Each row is a point on a tangle of strands that fork, close into loops and nearly touch. The rows are in no order.
In the rows, zero is written as 128.
Points whose rows are less than 161 apart are linked; no others are. Some points are linked to none.
Sal: [136 144 131 178 140 165 155 164 113 138  87 100 168 155 108 126 109 123
 118 133 144 180  84 141 151 156 131 108  74 162 148 100 123 124 110 109
 114  99 115  91 132 120 101]
Lezev: [ 69 156 124 167 129 109  93 120 120 120 117 114 139 156  70  32 162 143
  90 121 142 135 140  96  84 164  95 174 157  71 150 132 113 194 171 159
 113 157 158  90 154 149 124]
beref: [147 111 122 175 137  75 139 177 164 126 108 128 143 155 142 153  93 125
 120  93 182 162 133 150 151 160 148  82 149 158  92 134 115 114 132 140
 162  87  75 117 101 156 138]
kezeg: [114 182  99 130 117  99  92 113 131 109 107 123 115 138 103  63 124 160
  92  63 109 137 178 111 140 121 138 125 109  66  94 141 118 182 125 152
  98 161 126 157 139 141 118]
Delo: [137  89 130 130 170 136 139  90 132 171  82 166 137 109 216 142 165 105
 141 122 111 128  91  72 136 147 156 178  90 144 116 142  73 115 117 122
 156 122 128 140 167 105 103]
tibev: [140 163 176 173 120 168  77  93 146 146 127 131  99 140  84 155 173 157
 139 207 128 139 162 137 140 135 108 130 166 118 192 167 158 160 144 129
 151 106 113 116 145 134  90]
teda: [119 108 153 105 166 150 145 105 110 130 130 135 129  89 201 166 171  75
 128  97 162 121 101 115  97 118 125 167 143 129 151 134  76 108 151  73
 145  83 165 157 144 131 148]
Vinuv: [112 150 117  60 110 114 141 146 117  98 160 112 120 126 109 114  88  89
 117  70 172  95 122  84 123 122 159 141  77  78 109 139 116 146 168 120
 170 104 136 162 104 157 147]
sesis: [138 113 152 133 139 157 160 190 101 134 105 116 170 169 103 178  77 120
 138 156 134 154 103 134 142 158 146 109 109 184 124  86 163 120 138 143
 136 108  93 101 117 122 114]
tibep: [153  88  98 100 163 111 189 108 140  79 157 134 124 144 134 140 142 144
 151 106 150 111 127  95 132  92 113 143 129 124 103 147  86 141 116 120
 138 117 133 120 117 144 148]
Seb: [154  94 123 124 144 126 167 144 143  96 131 199 125 138  93 105 163 147
 137 148 147 148 168  71  86 180 121 126 155 107 139 141  96 104 168 144
 122 128 128 116 125 117  85]
nit: [192 123 152  74 133 118 123 151 145  95 128 192 129  99 150 144 122 137
 107 150 151 138 181 124  89 207 207 138 115  80 115 134 156  90 222 153
 200  77 128 174 122 115  84]
rebo: [156 111 135  64 134 135 105 227  96 101 136 112 101 122 146 133 103  98
  92 157 153 131 118 142 142 172 142  82  94 100 101 202 183 152 174 107
 133 147 111 136 138 173 124]
rolur: [165  89 142 117 148 127 142 167 169 116 129 131 156 129 167 148 107 125
 107 178  97 128 132 133 144 114 116 114 168 194 125 131 155  81 107 143
  87 120  79 100  95 136 141]
bemut: [139 154 109 164 134 110 112  79 161 170  47 172 108 151 135 135 161 139
 135  75 125 142 126  70 165 134 148 156 137  95  91 125  85 157 138 163
 112 124 120 154 192  91  88]
Rog: [149 149 186 117 117 158 160 167  97 105 147 131 143 153  83 195  93 121
 146 163 136 133 121 127 148 153 139  97  98 133 147 118 171 117 156 141
 171  97  92 125 140 133  99]
Niren: [133 145 128 142  85  84  99 150 115 119 103 115 143 142 135  61 126 152
 114 148  91 171 168 149 118 153 106  63 116 115  77 160 185 185 118 134
  74 197  95 135 111 132 113]
renut: [145  99 115 113 105 128 199 227  76 122 129 102 156 131 109 107 108 100
 144 149 133 170 123 126 127 198 123 114 104 150  75 131 119 119 119  88
 103 146 118  80  97 144 152]
Borom: [ 89 139 104 172 128 135 101  78 208 126 134 105 132 114 109 107 158 159
 106 142  82 110 109 141 104  98 134 146 189 129 143 114 127 144 123 152
 132 153 141 120 143 123 109]
zofiv: [111 181 129 141 112 123  81 178 100 221  82  80 157 122 109 125 111  55
 141  71  92 168 119 138 179 154 160 178  59 127  85 119 118 127 135 110
 108 160 147 140 137 101 145]
Sug: [ 84 139 174  76  99 173 114 136  91 134 202 120  93  79 111 116  86  97
 155 102 102  92  83 169 119 101 149 139 117 119 158  70 132  97 118  94
 141 127 185 154 106 122 174]
suteb: [ 95 156  90 113 134  81 103 125  76 167 109 105 115 112 108 158 157  91
 185 107  81 123 143 108 156  82  99 148 144 108  83 165 147 124 147  97
 100 190 131 173 106 105 174]
vira: [110 147 179 170 136 122  68  97 122 178 149 164  69 111 150 169 151 153
 146 155  83 112 130 183 143 112 118 126 155 128 114 174 117 171  79  95
 103 134  98 124 132  84 104]
Miv: [130  86 148 132 153 146 102  78 150 152  73 153 122  91 157 148 175  95
 107 137  95 137 125  68 126 133 159 157 109 109 122 151 115 128 139 129
 142 146 136 143 205 107  76]
Das: [148 113  98 114 169  76 116 125 158 166 111 177 116 133 154 167 143 124
 155 112 129 125 138 107 174  88 104 133 127 137  94 205 120 135 114 157
 133 125  91 129 131 145 128]
Novim: [143  59 112 112 158 101 201 107 147 115 129 159 141 131 173 133 152 138
 155 139 147 118 101  79 117 138 119 159 153 172 137 101  78 108 106 121
 118 124 120 102 126 108 150]
pobe: [ 95 125 141 137  92 141 138 162  93 119 140  92 139 122 136  62 125 107
 150 133 108 139 134 136  84 122 109 113 109 123 135 102 115 139  95  60
 115 164 126 126  94 142 155]
zetab: [147  62 155  96 143 191 151 109 138  78 169 144 132  93 158 133 150 122
 111 183 126 115  97 115  84 133 123 138 142 130 165 138 105  98 149 110
 136 113 191 133 189 154 134]
boti: [ 96 176 155 127 130 156 102 128 104 135 157  92  94 133 157 126 119  97
  99 129 116 105  69 173 139  84 110  87 138 133 162 127 126 131  94 100
 127 111 151 120 109 142 157]
muvim: [114 106 111  76 153 126 153 111 138 131 174 149 136 102 105 146 115 166
 177 121 115  83 119 107 111  68 144 128 123 147 130  20 128  94 124 157
 138 134 157 153 118 116 112]
musid: [123 113 126  96 103 108 150 242  89 100 137 104 119 143 125 112  82  91
 140 137 142 128 117 139 145 176 129  96 106 131  75 175 159 152 140 102
 137 166 114 104 109 163 136]
duv: [149  70 155 106 155 136 179 154 170  93 140 132 139 131 187 164 103 141
 122 159 130 120 102 103 138 121 122 134 154 189 138  90  95  86  88 161
  95 118 116 112 119 126 143]
muba: [132  87 165 127 136 188 155  83  83 125 138 103 135 106 109 182 171  96
 142 179  54 131 100 122 142 123 163 132 114 117 127 120 120  92 114  80
 135 165 149 186 173  94 124]
Vef: [104 120 128 203 120 154 113 100 186 106 162 124 124 155 131 118 117 184
 100 182 135  95 128 186  93 122  78 127 187 175 177 128 152 110 109 153
  96 149 107  72 123 127 132]
lod: [148 161 107 158 139 122 131 107 171 120  71 173 123 133 145 159 147 134
 145  80 162 113 107  80 150 135 134 148 139 114 101 136  98 157 141 180
 170  91 115 147 141 114 110]
bil: [ 96 146 182  70 116 172 134 168  56 169 205  99 116  87 135 163 109  88
 143 150 105  81  79 163 114 109 141 163 118 128 149  77 113 116 125  92
 138 116 178  86  99 113 147]
babib: [ 82 182  98 126 125 103  87  93 119 118 105 144 118 135  82  97 161 165
 150 137 122  95 188 111 125 104  75 130 107 128 151 168 168 181 144 139
 114 145  75 104  91 138  87]
Zibor: [ 91 108 113  91 115 131 136 159  87 154 173  76 132 100 161  82  85 108
 117 107 106 106  96 129  96 101 125 127 101 141 116 119  93 145  70  73
  99 157 138 116  87 128 184]
fuges: [141 132 133 118 161 130  94  95 140 156  96 137 120 111 199 195 139  88
 106 111 144 119  71 160 154  82 147 157 116 135 108 172 116 135 133 119
 161 107 157 145 172 145 137]
fet: [123 156  98 187 122 136 131 110 166 120  96 107 134 190  90 111 142 179
 125 135 134 190 130 152 156 137 106  94 167 106 110 168 157 140 137 174
  93 174 130 100 154 133 104]
ruz: [145 141 126 157 131 159 116  86 198  93  91 185 137 126 157 146 144 156
 129 114 173  95  80  97 133 143 132 169 157 135 153  90 105 137 114 156
 179  60 148 127 155 123 109]
subi: [122 123  69 124 174  41 163 134  88 167 124 139 131 137  79 108 103 100
 147  89 119 114 138  78 149 123 104 164  55 139  96 131 129 199 126 104
  93 153 120  83  92  94 165]
popas: [111 116  95  85 128  54 153 141  93 147 159 105 149 130  87  75  82  90
 137  70 120 120 122  84  95 121 120 164  69 140 116 106 124 176 119  99
 130 154 140  95  89 114 203]
Gavo: [106 140 112 163 131 116 139 135 118 113 129 126 134 197  61  25 162 170
  84 168 139 138 173 110 104 181 100 158 139  88 115 142 148 187 174 174
 115 138 149  62 117 125 110]
Taka: [105 134 124 156 119 121 105 118 134  99 154 128  95 153 138 100 108 160
 121 154 114  79 136 161 114 108  71 113 146 181 156 153 138 159  84 140
  89 160  84  70 102 126 111]
keb: [123 174 141 158 109 165  95  81 142 103 134 131  82 128  71 151 194 151
 150 167 123  90 162 124 137 119 104 158 146 109 181 144 147 112 140 139
 168  84 118 133 104 157  80]
rabof: [ 73 187 140 122 125 112  60 137  86 199  96 130 108 102  83 104 119 100
 161 115  54 162 143 128 156  96 124 155  85 148 160 132 151 131 114  94
  98 187 143 166 139  54 151]
tev: [143  48 122 102 169 145 165  88 148 133 108 152 152  95 193 167 157 130
 155 139 105 109  70  78 102 117 144 174 142 153 131  85  83  95 118 110
 140 136 154 146 149  83 132]
Fipot: [126 173 128  86 136 116 141 146 113 145 130 138 140 141 123 203 113  98
 189  90 197  99 110 105 132 111 120 140 138 143 125  94 124 114 167 137
 187  73 121 144  82 158 142]
kazi: [119 114  82  50 134  77 156 159 113 139 157 106 137 117 121 135  86  74
 140  62 132  91 128  69 128 117 152 143  88 118  72 135 118 152 140 137
 155 158 143 120 105 153 176]
Vefi: [152  91 135 158 126 106 112 122 139 152  97 102 149 116 203 128 135  99
  73 110 161 179 145 151 100 174 143 109 156 103 116 151 104  97 139 130
 146 106 136 132 144 146 145]
zusan: [102 142  67 164 124  80 165 130  91 147 108 104 148 148 114  96 126 111
 139  71 127 161 124 119 120 143 116 129 109 144 123  99 100 121 124 102
  91 137 118 126  92 113 158]
samog: [168  97 105 108 137 115 150 149 189 114 146 168 106 117 125 117 134 147
 114 134 162 114 181  98 100 151 117 147 152  99 134 174 114  98 136 135
 154 103  98 140 106 166 110]
sazu: [116 157 133 184 127 115 103 113 121 143 134 168  73 144 131 154 146 168
 162 172 118 117 170 164 140 118  66 111 162 156 140 183 147 148  90 112
  93 141  88 114  98 121 111]
Kamo: [155  94 130 136 130  73 104 156 135 155 100 127 125 126 171 148 112 104
 100 110 161 161 131 148 139 141 150  93 146 100  87 176 132 107 153 155
 154 122  87 145 141 158 126]
fupip: [110 199 176 124 113 153  59 145  74 173 140 109 111 117 127 172 112  73
 112 111 114 151  87 165 190  92 148 156  87 102 146 150 150 151 118  83
 135 114 161 173 157 113 136]
sivu: [ 78 162  86 180  97 128  93  60 147 113 144 140  93 121  75 106 116 185
 107  84 107  69 165 192 121 106 137 155 121 134 136 129 117 148  79 129
 104 137 135 120 138 121 100]
kedem: [132 115  77 155 157  55 155  86 105 139 114 132 131 148 104 107 154 135
 140  97 114 151 126  90 152 120  95 142  97 143 116 137 112 177 123 108
  68 148 123 104 120 103 141]
Pagen: [100 193 161 136  95 138 102 178  64 168  93  99 115 132 105 150 105  80
 125  80 108 164 125 159 181 129 150 142  95 100  88 137 139 157 130  77
 117 143 134 165 154 126 134]
dut: [134 135  90 148  70 121 133 126 151  63 148 119  92 151  86 109 102 188
 103 136 140 105 162 160 144 102  93  88 120 119 111 177 159 165  80 139
 140 141 125 111 115 182 124]
Pem: [125 113  86 145 135 109 136 112  95 138  96 111 137 126 141 130 145 104
 115  68 106 168 151 145 152 120 159 122 138  84  71 150 109 108 139 113
  96 191 148 177 169 121 169]
Bes: [174 106 151  80 153 128 129 136 135 106 104 147 146 107 180 159 125 125
 118 125 171 155 167 140  70 148 152 119 143 101 113 150 144  90 210 147
 201  96 121 144 111 141 128]
rik: [153 126 143  97  81 116  97 156 148  91 133 159 131  77 110 110 143 127
  72 140 124 127 181 117 103 188 171 109 109  67 104 121 143 123 195 162
 172  96  95 160 112 146  70]
nub: [101 128 123 103 129  94 112 140 114 162 118 143 127 104 130 194 145  98
 159 118 102 108 135 116 156 119 118 144 134 145  80 169 134 124 137 116
 126 155 109 152 133 129 132]
Pep: [ 82 129 105 162 128 131 107 116 148 149  96 130 125 130 125  65 165 122
 106 111 125 146 143  63 108 138 120 158 137 102 158 112  88 165 153 124
 111 142 135 114 164 118 100]
Nutap: [121 101 130  57 139 141 169 137 129 100 176 119 115 141 110 111  72 159
 137 131 149  75 113 104 112  55 129  87 112 131 121  29 127 108 111 166
 130 121 176 130 119 171 147]
foro: [158 136 139 133 118 186 195  95 115  74 145 115 126 170  57 135 133 154
 168 130 121 122 121 111 144 146 159  92  95 124 177  66 150 104 152 172
 139 127 175 133 170 128 117]
Duzet: [ 77 210 145 128 132 145  53 117  90 146 153 120  84 125 110 135 125 108
 114  94 134 109  82 178 175  90 129 119 105 142 183 121 128 148 106  87
 136 119 138 145 131 110 133]
Mol: [144 152 173 159  91 168 149 116 114 107 149 157 108 130  54 207 115 141
 149 141 135 108 115 141 145 151 149 143  84 131 133 120 138 111 146 113
 152  85 105 146 155 126 114]
Lezov: [212  88 176 126 186 167 131 205 116 169 114 132 160 137 142 131 108  92
 114 186 145 158 140 136 144 154 139 157 142 185 177 144 112  87  87  98
  92  92  82 109 101 134 149]
pak: [113 167 129 190 143  93  84  77 135 190  76 138 137 138 129 140 171 118
 136 105  97 155 127 101 141 114 140 123 133 130 130 100 132 149 127 144
 107 130 107 141 137  80  87]
poz: [ 99 204 157 122  97 134  80 165  55 165 137  51 169 102 106 137 119  77
 114 112 109 169 129 155 141 130 163 146 104 133 146  84 166 149 161 103
 169 138 137 168  90  94 145]
dif: [113 179  85 153 124  96 105 103 104 118 116 127  94 134  59  87 119 156
 137  58  84 122 193 139 167  77 119 152  98 114 126 132 125 166 104 123
  86 156 132 168 149 103 147]
pemeb: [181  65 142  74 152 133 168 157 149 108 141 177 140 121 167 186  95 144
 149 160 178 126 126 129 133 114 150 160 134 153 127 107 127  65 121 139
 136  89 117 139 124 146 146]
Nika: [131 134  87 106 149  86 140 128 164 114 111 100 160 131 150  77 102 120
 118  62 142 128 124  80 114 110 146 103 129 118  99  86 120 130 136 163
 164 126 106 137  88 120 155]
Zot: [111 124 128 109 128 150 202 136  95 129 153 100 127 150  92 139 134 128
 174 122 148 140  99 126 125 120 105 102  90 148 150  49 120  83 123 116
  89 137 144 110 111 138 150]
Zit: [ 66 150 123 159  96 175  82  94 151  83 174  92 129 142  74  82 113 175
 116 136 113  76 132 175  78 117 124 107 133 146 197  77 168 134 128 145
 117 150 162 100 103 139 109]
goviv: [140  98 135 130 164 113 126 116 146 205 121 164 123 106 207 166 132  96
 116 114 125 136  78 129 179 131 139 157  86 149  98 165  70 125  94 114
 122 120 122 129 191 117 121]
Boves: [120  64 127  77 161 161 144 105 140 109 122 149 112  81 202 139 143  98
 110 143 148  99 130 115  63 121 133 143 122 129 154 152 105 106 172  81
 161 102 151 132 166 151 138]
Mepu: [136 118 131 112 118 111 100 141 135 115 102 120 149 152 141  83 165 133
  96 179  82 201 158 119 123 161 117  93 162  76  92 169 164 169 140 143
  91 202 131 114 150 112  88]
ful: [141 129 132 100 117 159 219 108  93  92 180 121 107 163  70 143 125 163
 204 124 156  94 122 117 147 104 136  98  79 145 169  78 135 102 134 159
 107 128 148 121 135 179 152]
Mabu: [ 87 112 147  65  92 159 134 162  83 147 173  69 127  74 141 108 112  77
 143  94  97 104  93 148 106 125 138 149  82 121 119 105 101  99  95  53
 125 166 192 165 119 120 187]
rusez: [147 146 127 120 144 161 135 134 139  95 113 108 142 163 135 112 142 119
 102 166 124 146 101 102 159 119 114  87 143 107 161 144 158 162 154 160
 121 139 119 122 146 157 119]
Lepo: [ 95 165 170 180 151  90  57  55  97 226 111 143 112 131 125 160 152 146
 137 139  85 144 125 149 145  94 111 138 159 145 127 133 124 160 103 104
  89 123 104 117 131  54  87]
durep: [129 102 137  96 136 107 126  89 155 121 118 116 161  95 169 137 142 149
 137 102 139 111 153 112  45 119 142 117 172 100 117  59 127  86 182 162
 167  92 162 169  94 138 107]
tebad: [138 110 115 117 114  96  76 151 149 157 103 133 125 132 196  71 148 114
  91 131 118 176 180 103 113 168 102  90 149  82 121 199 130 173 136 138
  95 164 113 106 149 146 108]
riv: [ 91 174  84 175 136 112  79  61 125 134  95 136 119 177  65 125 141 148
 162 133 139 110 150 123 124 116  79 102 102 135 150 171 173 152 132 132
  77 149  99  80 121  98  85]
nes: [ 80 148 129 149  66 174 100 108 171  71 166  67 127 135  81  48 118 191
 107 151 135  92 142 140  72 117 112 118 134  96 162 119 162 168 128 145
 137 132 139 117 116 193 140]
Rike: [168  99 107  96 163  98 228 182  71  88 140 150 135 176 101  89 115 126
 140 136 178 143 124 120 126 175 115  86 138 124  79 115 141  96 153 165
 129 123 157 113 105 154 128]
Tunub: [189 100 201 115 152 164 175 180 103 139 130 126 176 156 127 172  74 143
 132 205 141 185 147 117 126 157 160 139 127 197 139  59 168  95 106 141
 120 102  90  88 111 114 112]
sibe: [ 94 119 129 189 125 143  95  91 220 113 160 125 123 126 117 130 142 196
 103 202 123 126 128 168 122 110  90 149 215 116 141 146 130 105 113 159
 143 130 138  98 139 152 142]
Saze: [159  88 126 139 117 103  70 170 151 189  98 171 120 130 176 100 164 133
 130 171 117 173 187 113 107 185  87 110 166 121 115 196 139 150 103 104
  85 186  87 129 141 109 117]
Fipov: [131 115 125 123 116 130 178 122 153  76 171 124  93 146 141 137  96 159
 121 149 167  73  86 158 131 102 105 109 153 162 142 133 114 106  90 136
 117  67 108 108  94 158 160]
piz: [177  87 145 158 121 136  69 157 189 189 128 158 137 118 192 123 136 132
  80 175 140 175 170 166 118 169 135 129 158 118 155 183 125 122  87  98
  89 142 106 116 169 123 116]
faf: [182  93 170 121 149 189 151 118 160 106 131 141 150 131 140 156 169 115
 118 195 150 133 109 110 112 141 109 138 162 140 182 146 135  91 137 132
 139 102 148 132 176 121 123]
zuke: [113  80 166 107 137 154 138  88 123 127 160 148 140  79 135 167 158 151
 146 139  92 104  95 106 101 120 149 140 134 143 137  51 119 103 115 124
 140 121 144 148 131  87  89]
Zulo: [172  90 142 111 158 120 129 102 138 112  84 164 172 104 215 164 151 149
 146  89 172 140 170  99  54 146 148 126 183 114 138 113 126  97 182 139
 204  72 154 160 121 137 135]
Degur: [151 137 184 170 125 141  83 113 113 148 155 158  86 141 107 174 170 149
 157 224 134 118 178 132 136 122  92 134 199 146 196 193 163 146 107 108
 129 131  90 136 111  80 122]
fove: [137 132 115  58 126 172 140 120 164  78 162 106 132 128 113 118 110 157
 127 130 127  93 114  98 121  92 126  77 121 119 164  61 158 126 158 179
 156 107 132 140 104 175 120]
zovet: [110 135  93 170 125  95 123 131 144 181  88 104 166 140 163  88 120 116
 109  72 123 161 114 120 130 147 134 108 111 138 111  81 114 114 122 139
 147 109 107 122 107 117 129]
Regev: [183  98 141 104 164 149 214 194  99  71 118 139 140 182 122 132 109 129
 156 151 188 155 115 132 141 190 144  78 138 126 119  88 131  62 149 182
 138  96 157 123 146 142 116]
Siz: [113 130 113 198 107 134 130 104 147 112 128 115 134 134 106 129 173 155
 117 147 105 157 154 142 120 117 101  98 174 128 128 116 138 119 128 126
 115 159 110 126 127 118 122]
Dezo: [159 135 108 159  85 104 161 137 105  76 132  99 115 147  93 118 112 167
 152 133 116 129 158 170 149 100 115  85 117 118  74 168 167 186  70 135
 109 179 133 130 126 150 146]
laf: [112 115  98  87 130  99 120  87 157 102 116 122 161 103 150  87 139 129
 126  59 109 114 137  78  92 102 150 123 155 100 143  60 113 106 144 168
 157 134 173 177 117 108 137]
Tibi: [113 146 107 115 105  80 110 138 109 140 110 124 125 128 148  87 119 121
 112  46  95 160 163 146 154 106 139 110 104  72  68 172 120 162 115 118
  80 189 147 180 170 134 144]
merud: [133 133  84 114 159 125 110  59 160 102  91 138 118 108 172 145 156 123
 109 110 123 100 112 123 159  69 132 149 139 100 112 181 128 135 136 149
 159 126 152 170 176 141 117]
Mun: [149 132 116  96 121 165 154 110 171  64 141 113 162 132 121 119  89 148
  93 125 163 141 101 133 111 123 161  90 124  96 128  44 135 108 141 174
 172  87 166 152 144 148 102]
rol: [ 93 150 116 128 147 130 123 141 111 145 101 147 140 111 144  54 145  80
  98  75 129 132 102  66 122 152 136 144  70 122 155  99  80 169 136 117
 117 113 132 112 137 118 108]
lem: [124 116 143 128 107 143 100  78 193 101 140 179 126  74 159 124 126 136
 101 155 137  68  75 138  95 117 153 153 160 138 161  98  87 124 119 141
 166  57 150 124 131 131 103]
befe: [133 121 181  81 100 138 133 172  88 152 203 120 106  84 175 178  59  89
 114 180 130  77  79 206 121 100 149 154 149 143 120 120 118 109 106 117
 136 101 137  73  95 129 156]
gibet: [151 100 147 165 149 120 118  92 153 135  70 145 147 107 202 156 162 113
  96 106 156 163 153 111  86 170 136 145 189 121 132 144  99  98 159 140
 181  94 158 156 162 108 130]
Mogo: [115 128 114 140  96 160 168 148  73 106 151 105 128 145  95 126 139 108
 175 145 111 138 111 131 129 137 115 102 106 138 127 129 138 143 117 100
  98 160 120 140 137 124 143]
pedi: [164  50 169  65 121 144 153 175 137 142 169 149 150  97 202 173  80 112
 108 180 165 142 142 152  82 133 148 151 124 150 135 127 129  53 126  93
 138  92 133 125 141 141 166]
Dem: [127 120 122 159 116 142 148  70 155  86 185 127  85 141 138 131 116 186
 125 150 130  68  99 209 122  94 101 122 181 159 163  97 111  95 113 162
 110 109 132  83  89 108 134]
pidu: [ 94 126  90 157  87 111 136  76 164  87 170 149 119 105  93 104 102 190
 115  78 123  84 160 141 110 100 150 143 114 135 117 106  96 127  98 142
 131 108 113 138  97 140 104]
piram: [127 103 126 138 112 140 167 136 130  74 147 128 118 152  71  61 170 153
 135 183 131 133 155  87  85 172  97 128 157 105 138 134 131 140 168 161
 108 148 153  84 136 141 118]
mikin: [119 185 117  71 133 111 141 159 104 112 102 140 112 146 102 155 114  87
 148  68 180  93 116  93 153 139 143 148  90 110  86 134 131 128 211 140
 179 100 119 140 104 146 125]
Risos: [106 134  86 181  86 106 129 149 130 131 123 112 136 133 105 136  87 149
 143  97  98 150 121 181 165 129 140  94  94 153  59 148 168 145  82 130
 118 186  98 127 123 125 128]
vab: [ 59 192 140 128  90 108  67 151  95 157 134  87 123  90 110 118 124  97
 145 106  74 124 139 154 127  99 154 135  98 143 133 102 164 143 127  91
 130 187 119 177 107  92 158]
napeb: [137 126 141 112  56  99  67 138 143 114 112 141 118  95 151 137  97 122
  73 132 145 141 149 147 130 160 174  87  94  81  83 171 148 128 160 145
 156 103  86 155 128 160 104]
kav: [175  97 186 115 147 149 136 173 149 124 147 135 147 139 132 141  74 166
 109 181 149 142 169 143 128 121 136 127 171 184 144  90 181  83 124 139
 102  90  78 108  71 128 152]
donu: [ 78 197  79 130 132  70  88 101  98 163 122 123  81 135  82 112 146 124
 166  52  98 104 161 126 175  69  82 145 136 116 126 152 123 152 128 114
  98 145 133 162 112 110 163]
rone: [148 125 128 102 116 169 188 144 110  65 151 136 143 140 102 118 116 120
 138 119 161 136  93 126 139 155 153  68 110 101 127  64 144  84 153 166
 151 106 172 140 159 148 125]
nirag: [ 75 151 105 155 111 159  80  71 148  85 178 115  69 117  70  64 108 173
 126 106  88  54 116 198 102  87 126 128 131 141 189 115 131 158  92 142
 126 161 179 117 109 115 105]
mem: [197 112 186 160 151 185 138 183 110 177 121 118 185 120 153 114 124 104
  95 180 156 198 153 127 105 187 139 140 137 169 168 136  75 112 102 105
 135  69 107 119 102 144 120]
tinub: [ 98 156 126 161  76 106  85 141 113 152 100  96 142 129 124  87 106 131
 136  93  84 180 136 179 138 122 136  81  90 131  82 125 170 173  72 111
  73 188 119 125 131 118 125]
lunan: [124 129 144 121 154 119 145 116 105 171 116 123 143  95 189 208 142  70
 131  80 165 105  91 159 143 131 150 192 129 138  96 156  94 103 143  94
 171  93 154 155 157 128 159]
fisek: [156 130  96  98 167 117 120  82 181 144  93 142 136 155 171 149 151 135
 135 126 110 129 121  87 176  69 114 120 139 108 100 167 124 167 106 172
 123 158 134 127 163 125 107]
fop: [140 120 110 130 117 148 185 103 136  78 151 152 105 130 110 173 151 129
 133 116 132 112 107 127 156 129 137 136 122 118 124 130 101  98 129 108
 152  99 112 150 162 142 135]
buka: [104 172  94 160 140 122 100  76 164 146  95 109 133 189  93  99 125 170
 122 135 124 160 117 163 163 106  71  86 127 154 138 158 161 170 106 145
  56 153 119  70 141 119 104]
dopam: [159 153 177 195 154 174 127 176  78 180  89 106 171 153 101 112 126 109
 128 149 145 203 147 151 117 194 139 126 100 175 140 123  91 136 101  96
 125  77 112  82  95 131  97]
Dup: [115 134  90 135  74 121 103  73 195  81 155 149 112  99 107 112 121 173
  86 144 142  84 124 152 112 117 133 151 136 120 138 135 115 120 110 156
 155  72 124 118 115 158 106]
puvuv: [138 175 125 119 146 157 158 124 120 132 134 118 123 156 125 165 129 130
 181 114 158  76  75 108 150  84 110 104 120 152 170 103 159 110 144 153
 165  92 122 114 103 136 148]
pefa: [140  96 115 120 130 111 207 192  64  98 127 118 156 159 128  47 127 123
 125 139 153 152 134 107  87 188  97  91 115 119 114 112 121 122 133 119
 105 136 139  81  84 127 139]
lag: [133 107 150 124 165 162 113 104 105 157  73 119 135 111 105 155 181  93
 139 176  64 147 129  68 122 119 151 129 131 109 124 124 134 122 148 103
 128 176 140 155 176  88  88]
zap: [156 114 107 147 135  90 136 152 179 123 127 142 113 137 165 153  83 140
  87 124 184 111  93 166 154 120 118 114 166 156 115 152 109 115 107 137
 138  68  81 113 110 158 155]
Rukup: [101 167  98 157 137 140  95  71 164 129 106 122  92 137  70 114 190 181
 157 155 121  83 159 101 146 108  74 168 165 114 162 172 143 147 140 164
 148 136 107 100 111 149  79]
muret: [201 102 162 153 144 174 120 182 170 146 142 161 143 147 128 136 137 131
  97 193 151 167 155 134 135 184 127 139 162 148 185 156 146  99  95  90
  82 126  89 112 147 109 136]
baged: [151  68 156  83 107 121 150 160 129 134 168 120 135  74 189 202  89 105
 118 181 118 101  98 188 122 125 146 166 139 155 111 149 134  94 127 108
 133 124 138 114 131 127 169]
vina: [137 108  97 137 144 113 189 131  77  95 131  95 123 153 100 118 149 111
 149 110  99 155 117 131 172 146 139 125 110  98  99 153 105 132 129 105
  96 197 155 172 155 109 179]
Katam: [ 92 172 105 129 113  79  78 135  97 227  88  94 133  86 123  94 104  70
 156  68  70 155 134 118 178 130 132 180  85 141 123 115 112 128 106  92
  99 152 133 152 123  71 169]

A fork is a point with three links, a tip a point with one. Leave the first point through the second and follow the links. Name the first fork or tip that comes.
pemeb; pedi: Mogo
mem; Lezov: dut
puvuv; Fipot: Zulo
zovet; zusan: puvuv
Zit; nirag: sazu
Niren; Mepu: sesis
vira; Lepo: nes
Degur; tibev: Vef
Pem; Tibi: fuges

A tip is a point with one link. Name the tips that can be reached along the links from each point below, in the order of the rows.
mem: rebo, muba, dut, faf
zusan: nes, puvuv
piram: samog, rol
Pagen: boti, poz

A piece is all that can be reached along the links. How many separate loops has the piece of each point below (a circle has one, a figure eight two, a Y none), and how many tips (points with one link)?
sesis: loops 3, tips 4
sazu: loops 2, tips 2
Pagen: loops 0, tips 2
Lezev: loops 0, tips 2
